A landscape with many valleys, sampled at points; each row gives a point and its height.
From any point a ball takes the steepest step (drop divided by distance) to one of its 2 nearest points. It stops when none of these is lower. Distance is the straight distance between rows; heights are no part of it.
borig h=5.50: [ -5 -41  -6  28 -23  -3  13   7  13   6 -27 -12  -5 -43   3   1 -17   5
  -4  14   9 -10 -10  -4   1  -2  33  -5 -29 -26  14   0 -44 -16  22 -18
  16 -17 -15  -9   8]
soli h=3.94: [-23  -1  26 -26  -6  36 -10  29 -24 -41  11   9 -18  32  36 -33 -15  18
   4 -21  37  22  18  -2  22  35  17 -37   7 -46   1  25 -23 -13  -6   9
  14  17 -17 -30  41]
liput h=2.29: [-18 -16 -42   4   4 -29 -50  14   2 -13 -18 -35 -31 -31  17  12  39 -16
  10  -8   7  -1  -3  22 -15  23  39 -12   1  -6 -19  29 -18   1  38  -4
 -12   4  -8  47 -53]
nub h=5.37: [-22  15  22 -36 -14  12  22  -2 -11  14  18  27   9  -2  10  25 -47  14
  21  11  45 -32  20 -14 -34   1  -9  -5  -5 -35 -18  59  69  15  14 -35
   7 -44   2  14   4]
bak h=6.29: [  5 -16 -42  24 -16 -27  -2 -15  16 -45  46  -2 -29 -19   1 -31 -15 -38
 -28  38  19   6  -4 -25 -12  15 -24  39  19 -15  -5   2 -20  -3  31 -15
   5 -28 -37  16  16]
feb h=7.29: [-25   4 -12  27  13  12 -10  32 -41  21 -29   8 -22  -8  17  -1  18 -17
 -33  15  -3  47 -21  41 -10   7 -11  -1   1 -71   5   1  19  -7   6   0
 -12  16 -29  15  16]
bevur h=4.44: [ 48   0   7   7  40 -36  16  -1  15 -57 -12   6   8  42  -2  36 -12  13
  13  -3 -22  20  12 -27 -17  -4 -31  44  -6  39 -11  -6  35   8  16  23
 -10 -41  18 -26  13]
baluk h=4.88: [-32  19 -15 -16 -33  21  28   1  -4  -5   5  25  -5  27  -1 -22  -3  -2
 -22   5  29  -4  12  46  15  12 -24 -27  30  -3  -5 -24  -9  -3 -64  42
  24  41  -6   3 -28]
badop h=5.41: [  6 -11 -10   6   0 -52  20 -13   1 -62 -22 -27  -8  -9 -16 -35  -8  -6
  38  -1  23   4   3 -15  -8 -16 -23  13   0  36  -1   8 -32  15  38 -39
  32 -11 -13   7 -33]
pulo h=5.16: [ 13   9  -2  47   9  -9 -12  -7   3  34  35   1   8 -11 -30 -27  22 -33
 -33  28 -24  26 -27  15  -3  -3 -36  18  17 -14   6 -32 -25  -9  -7  -1
  -4  21 -12 -11  22]
Tibov h=4.67: [  8  -2 -15 -25   9  20   9   1  -6  26  -8   0   3  30  11  27  -5   6
 -22  19  35   1  -5  45  16  -3   7 -10  19  14 -14 -36  18  15 -19  35
  25  14  18   9   7]
les h=3.89: [ 25 -14  10   9  14  14 -33  14 -11 -47  -2 -10 -29   6  14  -8  -7  31
  10 -29 -44  27   6 -31  -6  14  29  22 -51  26  -5  25 -19 -41  24   9
 -31  19  13 -55  28]
pelir h=4.51: [  5  15  17   1  -6  18   8  -7  26  38  15   3 -11 -36  17  24 -17 -17
 -21  31   2 -19  -5  -1   3 -31  -4 -20  -4 -71  28   5  56 -17 -24 -10
 -28 -39  -9  33  -3]
gofu h=4.99: [-15  11  50 -22   9  -4  36  20 -11  43 -21  46  59 -19 -42 -18  -3  20
  35  23 -30  -2   0  -6 -39 -25  -9 -32 -17  17 -23 -19  16  22  -9 -27
  23   0  43 -38  -8]
suvet h=6.71: [ -2  21   8  -5 -17  12   4 -10 -17  16 -24  -1   2  33 -11  -8 -14  38
  43 -66 -40 -19  -1   9  22 -10   9   2 -16  55  -5  12 -35   7 -15  31
 -33   1  11 -37  -1]
kud h=5.75: [ 14  32   5 -11  39  -5 -11   3 -41   0   7  -7   7  15   1  -6 -19   9
  21   2  -9   8 -11   0 -13 -13  18   5 -28  -3 -12 -23   3   9  24 -36
  38  11   9 -31  23]
tuzoz h=5.08: [ 12  -5  24   0  -5 -65  20  10  30 -62 -20   6  11  10 -19  -6 -33   7
  46 -12   1  -3  13   7   6 -16 -10 -25 -12  36 -22  17 -29   4  29  23
  26 -45  13 -47 -15]
Megod h=4.15: [-11   9  25 -14  16  36 -17   4 -25  70 -28 -33  15  14   5  21   3  15
  21  -8  46 -15  -7  25 -25  11  28 -46   2 -29   4   2  25  17 -33 -23
   0   1   9  35 -17]
Sunu h=5.57: [-30  -9 -26  32  -7 -16  32 -22  10  24  18  27  21  12 -23  46 -27  26
  -3  11  -8 -42 -30 -13 -30   9 -24  52  -3 -13  -9  29  -4  16  34 -22
  -7 -30 -19  14 -10]
gegud h=7.64: [-29  32  26  35  10 -59   8  26 -15 -13  29  13  29  41 -44 -22  -2  -7
  15  10 -31  30 -14  36 -25  10 -30 -12  44 -10 -26  26 -27  17  13  12
  -3 -17  -5 -24  -4]
ros h=4.61: [  7 -26   0  -7   3  22  17  21  -4 -21  -6  36  44  31 -12  -6 -20  39
  16  -7 -24  20  29  -6 -30  36  24  13 -21  52 -28 -18 -49  -5 -11  30
  19  25  32 -76  28]
Vofov h=3.05: [  4  -9 -11 -49 -29  22 -18  -4 -12 -14 -32 -10 -24 -27  17 -29  21  18
  17 -28 -15   2  35 -33  -2   4  -2   6 -21  52 -15  11   8   1  -9   0
  -6  21  21   3 -46]
ponar h=4.87: [ -3 -31 -36   8 -27  21  -3  -5  17  20   3  45 -13 -45 -10 -19  -3 -10
 -50  51 -14   7  -5   0 -19  10 -60  24 -19 -15 -14 -22   9 -28  -2  36
  20  20   1 -19 -18]
Zadal h=2.20: [  7  39 -31  49   6 -30  12 -40  -9  -4 -42 -29 -11 -12 -24   4  17  -5
  18 -10 -26  -8 -11  28 -12 -30 -36  13 -13  10  14 -32  -5  -5 -29  -6
  -7  29 -18   6 -63]
gop h=6.02: [  2 -10   5  23  21  28   7 -42   4  40 -44  -7  13   6 -30  46  28  22
 -28  -3  15  -4  -2   8  -5  -4 -67  37   9  65   8 -23  18  17   1  22
  13  50  25  -1   6]
duku h=1.93: [-17   7   0  44 -24  -6  25 -35   3  30  17 -34  25   7 -31  -7   3 -12
 -10  12  54 -27  -9  10   7   2  -7 -18  18 -18  39 -17 -43   7 -51 -37
  23  27 -25  34 -18]
Viv h=2.09: [-16  39   0   5 -19 -29  44  10 -12  -5   6   1  27  35 -17 -10  -5 -16
  20 -10 -30   3 -11  20  22 -35  14 -21  29 -11  24 -27  -7  20 -53   5
 -22 -34 -20  26 -23]
lafug h=6.01: [-15 -25  15  -3   6  45  -9  -2 -10  -1 -19  54  -4  -6  -7   6   7  41
 -15  -8 -10 -11   5 -39  -3  11 -29  27 -41  -6  11  11   5 -13  27  -5
  -1  46 -14 -35  33]
limup h=3.87: [ 49  20  23 -47  30 -23 -57   3   4  -9   5  -1 -31 -25  15  10  11 -18
  22 -14 -39 -13 -12 -24  33 -54   5 -23 -25  36 -10   4  75 -19  24  12
 -10  19  35  -8 -26]
lemob h=1.79: [-14 -25  -4 -45   2   7 -18  31  10   9 -34  -4 -26 -21  23  24  31  15
   4 -14  -1 -18  11  11   3   1  61 -18  12  10 -14  27  35  12  20   6
 -30 -19  18  47 -45]
saz h=2.16: [ 16  35  14  20 -10 -22 -26 -32  29  -8  22 -48  -4   2 -18 -15  22 -27
  30 -17  41 -36  -8  14  33 -11 -19 -50 -11 -14  26 -12 -27 -12 -51  -5
  14  29 -13  12 -38]
zonuf h=5.97: [ 16 -31 -56  -9 -51 -16  12 -14  37 -18  32 -14  -2 -40  11 -17 -43 -24
 -14  42  31 -18  13 -13 -26  15  10   5 -13  -9 -37  10   3   0  15  -6
  19 -48   6  23 -27]
Lutiz h=5.65: [  5  -6   0 -39 -33   1   9  -8  15 -21  38  16  -7 -39  13 -11 -50  -1
   3  21  22 -25  36 -38 -15 -10  12   4 -34  -2 -14  29  39  -2  41 -27
  33 -52  23 -10   5]
Fufit h=3.77: [  2  12  29  26  42   2 -28  -9   0  27  46 -14  18  41 -10  22  12   8
  13 -21  32 -26 -27   4   6  28  22 -15   3 -35  12   7 -45   2   1 -27
   1  28  -9   4  26]
sovo h=2.17: [ 39  -2  17  10  23   6  -2   8  -7   0 -61 -33   4   2  21  30   4   5
  12  -9 -12  25  19  21  21 -38  28 -42 -32 -22  29 -52  16 -24 -30  25
 -15  11   4 -15   8]
rarob h=1.91: [ 10  27  -3  -8   2 -35 -10   4  -9  -1  49 -12  31  21 -15 -20  31 -27
  15 -20 -49  -5   2   0  22  -6  75 -20  34  19  11 -25 -33  17 -28  -1
 -37 -17   0  21 -14]
kubu h=3.57: [-17  -2 -21 -49 -19  15   1  32 -14 -39  47  26 -33  26  51 -25 -25 -27
 -47  12  30  21   7  14  32  20  31  -5  39 -30  -9   4  10   2   5  29
   5  -8  -5  11  40]
Kif h=4.64: [ 25   4  25  -8   3   4   0  31   9 -14  33  39  16 -13  -1 -29 -14  -7
 -21  17 -47  35  29 -22 -33   0   4  13  -5   6 -18 -10  18  -6  26   8
   2 -32  29 -59  35]
Telu h=2.36: [-34  39 -36 -12 -33   5  16  -1 -22  -4 -15  33 -13  21   4 -20  -7  17
  13 -24 -46 -11  -5  18  -4 -10 -10   4   1 -27  -4  10  -4  -3 -27  14
 -37  -9 -35  13 -54]
vire h=6.23: [-45 -16   1   7 -14   0  42  11  -5  45 -25  12  39  18 -33  11   9  29
   6 -11  15 -29  -3  37 -12  15  14 -10  31  35  -2   7 -47  21 -16   6
  11  30  14  23 -46]
rom h=3.13: [ 11  19 -34 -21  34  11   8   3 -17  -8  46  43 -16  36  20   7 -32 -17
 -41  16 -14   9 -29  21  24  -9   8  40  17 -19 -15 -12  39   1  32  26
  -4 -21   0   0  52]
Dasom h=2.60: [ 13 -22   8  -8 -23 -15  20  10   5 -37  15 -20  23   0  15 -15   5 -30
   5  30  38  19  45 -10  -3  19  21 -33   7 -21  10 -32  -7  -2 -50 -14
  19  -5 -11  15  -1]
galo h=4.32: [-10 -16  10 -59 -14  41  28 -13  25   5  24  31  -1  -2   8   2  12   5
 -31  50  33 -21   9 -21  13  -3 -26  12  25 -12   5  -9  65   3 -36 -10
   6   9   0  54  -9]
mena h=2.92: [ 21 -35  12 -16  -6  28 -21   9  11  15  28 -20  27 -37  12  -4  25 -22
 -35  33  25   7  37 -34  -9  33  55 -22  -6 -23  13 -45 -20  -8 -39 -26
   2  21  14  12  25]
Meror h=5.93: [-46  10  64  -7 -24  -9  29  32  -9  47  -8  -4  27   7 -27 -19  -3   9
  19 -32  -6 -18 -21  -6  30 -20  16 -21  47  51  32  38 -20  50  19 -22
  -6 -29  16  12   8]
tav h=2.43: [ 30  56  -9 -17   3  13 -17  -6 -39  14 -21 -33 -20  12  13 -25  -9 -19
  10 -18 -28  23 -19  33  40 -51  13 -37 -16   5  19 -49  23  -4 -41  21
  -3   0   4 -10   3]
par h=2.69: [ 10  51 -27  15 -14   1  -6 -25 -39 -33   1 -46 -27  23   9 -51  -1 -24
  22 -38 -14  24  -3  15  34 -17  18  -6 -10  11  22 -24 -41  -8 -53  -4
  -8  22 -25  -7  -2]
timap h=0.88: [-14  -1  -2 -14  -4 -20 -33  -9  36 -37  59  18 -14   0   0   7  14   5
  13 -14  -3 -49   0 -26   6  28   6  -4  -7 -23  -8  32 -19 -16  16  -3
 -25   7 -17  12 -39]
tonat h=1.33: [ -9   6   2  22   4 -59  -4  -6  26 -25  36 -12   6 -12 -11  12  11 -16
  31  16  23 -35 -10  -2 -16  -1   6 -11   7 -49   6  27   1   2  24 -48
  -5 -22 -33  43 -50]
Lizip h=4.31: [-32  12 -14  18  -8  24   4  -8  -8  82 -23  -3   5 -23  -6  30   7  14
 -10  15   2 -29 -27  27 -25  -5  -4 -19  -6 -51   3   3  14  -2 -34 -16
 -24   0 -12  44 -33]
tos h=0.87: [  6 -17   1 -25  14  -7 -13  21   5  -9   3  -1 -10 -33   5  -6  48 -17
 -27  12 -38  21  -3 -21   2 -13  39  25  24  46   6 -18  15  19  43 -20
   8   1  20  15  -5]
Bab h=1.36: [  8  10  16 -15 -23 -13  -1   9  34 -28  53  16  -4  19  20  -8   7 -17
 -11 -16 -24  -3  19 -18  27  14  -2  11  42  -3   9  20   2   1 -10  22
 -41 -47  -2  14   3]
vad h=1.90: [ 12  -9 -50  45  -9 -47  18 -15  -1  -5 -50 -31   9 -35 -22  18  10 -25
  20  33   0  10  17  47 -29 -31   5 -13 -11   0   1 -51   2  -2 -20  -1
   8   1  -5  23 -51]
zodif h=1.23: [ 14 -33 -35 -15  23   1 -11  20  21 -14 -19  -3 -12   2  30  68   1  24
 -16 -16 -12 -10  15 -10 -11  26  60  25  -6   7 -20  12   6   3  30  26
 -46 -40  20  22   0]
mula h=2.32: [ -3   4  -5  16 -19 -37  36   1 -13 -20   1  -2  32  26 -15   4  21 -50
  -4  20  -1  37  34  12   2  -9  -1 -19  31 -24  23 -50  11  12 -74  10
 -14  -4 -27  34   9]
fopo h=3.00: [ 40  15 -18  27  34 -14 -54 -31   3 -22   8 -82 -28  14  27   5  23 -43
  14 -31  15  40   6   5  10  16 -23  19  26  29  -1   9  -5  -4  -2   5
 -14   9   3  13  10]
Puv h=4.12: [ 33  12  -8  15  20 -28   3  -5  20 -24   6  17   9  11   5  29 -17 -11
   5  25   0  11   8   6 -26   1 -47   4 -17 -36 -18  -2  36  -8  -5  17
   5 -27  -5 -13 -17]
Pusok h=3.60: [ 27 -35 -30   4  37  19   0   0  12 -15  14   1   1   1  23  33  26 -23
 -68  36   3  34  10 -16  10  12  25  38  22 -18  13 -53  23 -10  -2  12
 -28   9  -4  33  48]
vudep h=5.35: [-14  36  17  45 -17  16  -7 -28  -2  36  30 -11  -6   2 -21 -46  14  -1
 -11 -27 -46  10 -36   1  22  -2 -39  25  14   4  23  16 -49 -12  -9 -12
 -25  12 -28 -16  26]
Bufu h=4.89: [-53  20  16 -32   5   6 -37   4 -24  36   2   3  -4 -28  -7 -17  44  -5
  25 -13  -2  -2 -11  -5 -16   6 -16 -11  24  10 -20  57  38  35  43 -38
   2  23   1  34 -35]
Gezo h=3.97: [ -6  12  18  -7  16   7 -34   8 -15  26  -1 -20  -7  25  13  29 -10  24
  46 -49  21 -38 -15  16  -4  16  51 -49 -25 -31   0  32 -20   2  -5  -5
 -19  -5  -2  -3 -15]
tisad h=5.61: [-18  -2 -16   9 -15  10  -7 -20   4 -30  12 -17 -14  -8  -3 -42  18  12
   2 -35 -40  -7 -13 -33  26  14  25  35   1  38  17  16 -75 -13   4 -16
 -27  20 -18  -5  10]
Zulov h=5.33: [ 17  25 -31 -22 -30 -29   2 -21  13 -29  30  -3  -6  28   0 -12 -48  -3
  30 -17  -3 -24  -1  14  19  -9  -2  -2 -13  35 -31   4  -9  13  12  31
  22 -34  15 -24 -15]
nivu h=4.29: [ 23 -35  -1  14   0  -3   5  22   5 -48  -9  13   0  -9   2 -34 -40  17
   7   3 -17  41  11  -8 -24  15  14  19 -30  20 -16   1 -31 -24  35  19
  27 -22   6 -76  43]
zegup h=4.81: [-13 -12  36  -9 -39  29   2  15  12  30 -11   7 -33 -45  31 -14   4 -19
 -46   7   1   9   5 -22  27 -15 -41  -4  28 -23  28  45  41  -5  14  -3
 -15 -28  -6  25  18]
kes h=4.45: [-18 -24   8 -41  -3  49   3  12 -14  31 -59  32 -20  20  15  23 -17  45
   5  -7  52 -17   1  42  14  -4   1 -38 -11  -8  -7   8  43  -8 -21  38
  19  21   4  -4   0]
dozup h=1.49: [  5  24 -12   2  30 -26   4  -1 -10 -14  44 -16   7 -12   2 -15  39 -41
 -10   3 -42  11 -11 -30  -4 -22  62  20  36  -1  24  -9  -4  13  18 -52
 -18 -18 -17  35   4]
vup h=1.51: [  7 -16  -8  35  21 -27  46  -4  -7 -35 -91 -30   1 -14 -13   6  -7   2
  20  12  51  22  21  46 -17 -14 -15 -18  -2  22  13 -41 -26  -3 -22   4
  50  36  -1 -13 -21]
kib h=1.67: [-18  21  30  25   5 -26  39 -16   3  25  29 -18  30  -6 -21   7 -14  -1
  17  20  26 -38 -32 -14  -8 -20   3  -6   6 -43  30  15  -6  14  -2 -74
  16 -24 -22  44 -10]
gul h=6.25: [ -9 -34 -23  28  12  48  -5 -18  14  32  -7  21 -12  13  -5  43   2  37
 -48 -11 -12 -17 -27  -7   8  18 -13  53  -8   2  10  10 -17 -11  20  26
 -30  17  -6   1  59]
Kisug h=4.56: [-29  22  18 -13  -6  18 -21   8 -20  13   0  24 -23 -16  20 -13  21  -9
  -6 -29 -40  20   5 -20   3  -3 -25  24  33   7  -1  59  39  16  47  -6
 -36 -21 -11   5  23]
Vede h=5.76: [-24 -39  38  15  -7  17  16  11   1  19 -56  26  -2 -33  -7  14 -13  40
   8  15  40 -10  -9   7  -4  -1 -38 -10 -39 -33  13  31   3 -15  33 -18
  45  17 -19 -22   9]
Govi h=4.59: [  7 -29  -5 -33  -6  43   8 -22  21   9 -22  26  -4 -28  -6   2  28  15
 -33  54  26   0  12  -4  -7  -1 -56  28 -19   3   0 -33  53 -23 -27  12
  30  41  15  21 -23]
kenat h=4.82: [ -5 -26  37 -22  13  17  24  39   7  11 -29  41  46  13  -7   3 -11  22
  20  11  -6  17   8  17 -15   7  33 -44  -9  16 -22 -27 -19   0 -17  22
  32  16  28 -54   7]
Tik h=7.06: [ 13 -23   1  20  39  20  -9  26 -23 -23 -25  20 -35  -1  21  -2  -3   1
 -33  18   6  53 -15  24  -5   3 -10  16 -25 -49   8   4  22 -29  52  10
  15  13 -20 -37  66]
ligu h=5.53: [ 19  34 -21 -20  -7 -13  -4  -3 -26 -13   0 -29   5  21  22 -18 -61  -2
  56 -21  21   9  14  23 -16   9  24 -38 -35   4 -38   8 -12   7   3  -6
  46 -23  18 -40  -5]
Kube h=5.22: [-27  -8 -24  21 -44   1 -10  24  -3  -1  25 -21  -4 -33  19 -31 -34 -19
 -23   1   0   8   6  -3 -12  42  44 -11  -1 -28 -19  31 -50  -9   4  -1
 -18 -38 -14  -1  30]
mulur h=4.80: [ 35  -2  35 -32  33 -41  28  32  13 -57 -24   7  26  17   6  27 -13  24
  46 -16  -8  -6  34 -19   0 -21  40  -8 -12  38 -10   1   9   7  21  -4
   7 -38  37 -29  -8]
kobot h=3.80: [ 20 -32  -2   8  10  -8 -22 -27  35 -21 -14  -3  -9  -3  -5  41   8  14
  19   3  49 -21  13 -16 -19  20 -68  19 -34   4 -13  31  33  -8  22  14
  20   9  10   0 -35]
bag h=5.79: [ -1  -3 -26   5  17  -8  12 -32 -12 -48   1 -13 -26  -1   4 -14   7   4
  10 -16  -9   1 -24 -49  12 -13  -2  51 -16  22  19   7 -18  -6  33 -50
  17  24 -41   2  15]
Morub h=2.38: [ 20  47  32  -6   5 -28 -53  -6  23  -7  41 -18 -17  12  15 -17   6 -48
  30 -12  19 -17  -7  12  38  -8 -30 -52  -1 -35   8  18  13 -10 -19  20
  -5  -6   8   1 -23]
Paga h=2.65: [ 40  38  31   9  21 -28 -39 -14  12 -23  16 -62  -3  21  19   4  33 -33
  37 -42 -15  13  12 -30  22  -8 -20 -24  13   5  18  17   8   2 -26 -11
 -38  -9   8  15 -14]
Zede h=2.76: [  7  41  -2  -3  28  -1   9  -5 -17  35   1  15  -9  28   5  29 -11   8
   3 -19 -47 -13 -32  16  20 -43   6   9  18 -10   5  -8  49  14  19   7
 -33 -34  -6  14  12]
lam h=3.99: [ 30   4  11 -40  32  22  26   5  -2 -27  21  12   7  17  33   8   7 -17
 -39  32  28  24  24 -28  11 -13  10  13  30 -26  13 -42  64   8 -13 -22
  10  -6   4  26  36]
Sato h=5.56: [ 24   4  12  -5 -16   7   4 -23   4  26   9   3  17 -28 -23 -25 -35   4
  14  28  17 -14 -17  -9   1 -27 -23 -10 -46   8  -8 -34   0  -4  -1 -23
  68   5  21 -42  15]
zopa h=6.08: [-34  -4  50 -18   9  -3  33   8  10  44 -37  14  29  40 -33  37  19  40
  28 -32  16 -43 -16  15  28 -17  -6 -22  44  45   9  19   9  34 -14  13
 -19 -11  13  25 -19]
kotoz h=5.38: [ 19   2   9  27 -20   0  12 -21  -1  56   8 -24  15 -48 -17 -17 -24 -15
 -20  39  -9   6 -19 -18 -23 -20 -38  25 -10   0  -4 -24   5  17  12 -34
  31 -23  17  -1  16]
viz h=5.36: [-46 -31 -23  42 -11   0  26   3   1  13 -14  50  16  10 -37  17 -18  34
 -13  20  -7 -10 -14  15 -52  33 -45  37  -4  -2 -17  18 -27  -1  25  12
  13  12 -18 -27 -17]
niz h=6.51: [ 16 -11 -35  38  47  14 -25 -25   4 -13   6  11 -21  26 -19  20  14  12
 -22  -4 -24  11 -37 -16  -3   0 -35  74 -16  44   8   4   9 -20  41  27
  -6  32  -2 -24  44]
pano h=7.48: [-44  11  11  21   9 -24   1  45 -29  16  24  11  -4  23  -5 -11 -16 -19
 -23  26   2  32 -27  45  -8  11  -2  -9  37 -44 -19  33   3  11  39  -5
  20   2 -17  -5  20]
nozit h=5.72: [-49  -4  10  18 -15 -35  40  15 -28  -8 -16 -12  18  12 -22 -29 -24  17
  43 -34  10   1 -10   9   6   0   0  11  23  37   2  36 -67  35  49 -27
  24 -13   1  -2   1]
mosa h=3.21: [  4 -19  -3  19  12  14 -11  21   9  24  46   9  33  -9  -1  20  11 -25
 -59  20  -3  -2  10 -12  -9  36  68  -8  10 -52  10 -26 -17 -16 -23  -9
 -41   1   0  15  63]
Verub h=5.19: [  6 -15  45 -31   0   2  59  17  21 -15 -24  14  37 -47 -22 -39  11  14
  20  49  -4   4  20 -21 -14 -31   8 -16 -16  14   8 -42  13   0 -29 -34
  35   4  30  -2 -19]
vin h=3.41: [ 35 -20 -18  43  12 -16 -13 -19  13 -28 -22 -43 -10  12  -2  14   7 -17
  -3  -3  45  37  28  -2 -33  40 -65  35  27  27  -8  16  -8   8  12  19
   8 -12  -4   5  -5]
libev h=2.96: [ -2  29 -37  -3 -14  12 -49 -18 -33 -11   8 -51 -35 -14  33 -24  19 -44
   8 -28  -3   4   6 -14  23  10  37 -17 -26 -34  18 -15 -21 -17 -48 -24
 -33  25 -26  28  -4]
nili h=5.81: [-20 -16  10  25  23 -14  20 -27  24  21 -20  11  16  15 -32  56  33  23
 -14  -2   1 -19 -29 -11  -2 -14 -59  43  27  32  12  10  15  11  23  -6
   4  10  -8  33  -8]
Sebin h=2.67: [-15  32 -58 -50 -52  39   2 -37 -25 -24  -7  17 -45  11  25 -37 -17  19
   5 -29   2 -19  22 -13  13  -2 -29  17  -9  16 -11  14   7   0 -34  19
  -3  19 -17   5 -46]
Rula h=2.47: [  7  42  -7  15   9 -19 -13 -27 -10  35 -34 -19  -9  -8 -14  21  -5  13
  35 -18 -32 -13 -27  21   3 -46 -43   0 -29   6  -7   8  34   0  15   6
  -4 -16   5  -3 -41]
Libin h=6.38: [-51 -23 -26 -20 -33  20  21  16 -19  74  -3  28  15   6 -21   7 -15  31
 -29  -2  -1 -43 -24  24  12  10  50   3  31  47 -19   2 -28  33   5  20
   0   7  16  19   3]
Roruz h=1.77: [ 40 -20  -4  -5   2   7 -13  17  38 -35  18   7 -13  12  37  34   1  -1
 -26 -18 -30   4  25  -6  25  11  43  10   5  -9   6   5   4 -27 -10  50
 -68 -39  13  -6  28]
Bote h=4.20: [-23  21  45 -47   3  26  -8  27 -34  -1 -21  23 -25  25  24 -26  -2  13
  11 -22  33  24  13   7  14   4 -22 -31  13 -22  -8  32  43  11   2   4
  17   4  -6 -11  20]
nagi h=5.12: [-57 -17  -9   6 -33  15  -5   6  -3  40   7  40   1 -24 -31 -25  15   5
 -48  31 -14  -1 -11  -1 -25  21 -54  26  26  10 -19  19 -16  14  23   8
  13  44  -1   5 -19]
lub h=1.45: [ 41  -7  23  -4  31 -17 -30   6  24 -20  -9 -23  -8 -41   6 -10  70 -36
 -19  24 -24  34   6 -23  14 -23 -18  -3  14  16  20 -35  31  -6  -1  -7
  -5  25  11  13  -9]
Mevuv h=5.06: [  3  -6 -30  25 -41  22  23 -10  10 -17 -11  26   4  14   0   0 -18  -1
 -17  -5 -11   2  12  43  12   7  -3 -18 -16 -16  10 -35 -41 -36 -63  56
  -2  24 -24 -34   6]
bov h=6.79: [ 31 -38 -10  45  70  22 -14   1   1 -19 -18   1 -14   5   0  24  20  14
 -34  20  -2  33 -30 -24 -20   6  -5  47 -30  -6  23 -29   8 -24  49 -11
  10  34  -8 -21  63]
kos h=4.96: [  3 -19 -10  -3 -39  13 -19  19  15  19  53   3  18 -37   6 -44 -17 -34
 -39  35 -16  23  24 -17 -22  42  12   2  11   4 -33  -7 -32   2  -8  21
   3 -22  29 -25  19]
mik h=3.47: [ 39 -18   4 -21  10  -9 -45  10   8 -35  -9 -22 -38 -10  23  13  22   8
  15 -32 -36   5  -2 -36  23 -11  11   2 -32  54  -7  14   8 -24  18  18
 -21  30  10 -16 -32]
debu h=5.23: [ -1 -14   7  46 -39   0 -11   5  17  27   0 -11  24 -11 -11   1 -17 -20
   9  -1  16   3   7  52  -8  18  17 -66  -8 -11  -2 -19 -64 -28 -51  32
  24  22  -1 -45   7]
bedol h=3.51: [ 16   3  12 -24  32  38 -44   8   9  16  66  19   6   8  16   7   4   7
 -18 -21  -3 -34  -3 -36   7  36  59 -12 -11 -36  -4   0 -17 -17 -13  -9
 -46  24   8  -9  34]
sak h=6.56: [ -6 -15 -14 -30 -40  30  18 -13   5  26  -2  41   9  28 -15  25 -18  44
  -2 -25 -19 -47   4   0  39  -4   7  24   6  69 -14  -7 -12  24  -3  54
 -27  -6  20 -17  13]
Laba h=1.85: [ 24   3  19  34  48 -25  -1  -5 -19 -15 -61 -65   4  11   0  21  11  -1
  31 -23  38  18   0  18  19 -18   9 -25 -13  12  26 -33 -29  -2 -10 -17
  27  22   2  -7   9]
zetu h=5.15: [-25  -8  11 -44 -17  37  -3 -12  -6  32  -4 -13   8 -35   8   1   5  16
  23   6  34 -20  28 -36 -33  21  -1   7  -7   3 -15  46  57  23   8 -46
  -6 -15  22  47 -19]

Where does a ball stop that starts at each point below?
galo: tos
baluk: vup
Lizip: tos
kobot: timap
Vofov: tos
kud: timap

Write out the way that a ball takes from each point below.
Sunu: viz nagi ponar Govi galo lam Pusok mosa mena Dasom mula Viv rarob dozup tos
pelir: Lizip Megod Gezo Fufit bedol mosa mena Dasom mula Viv rarob dozup tos
Mevuv: baluk Tibov kes Bote soli kubu rom Zede Rula Zadal vad vup
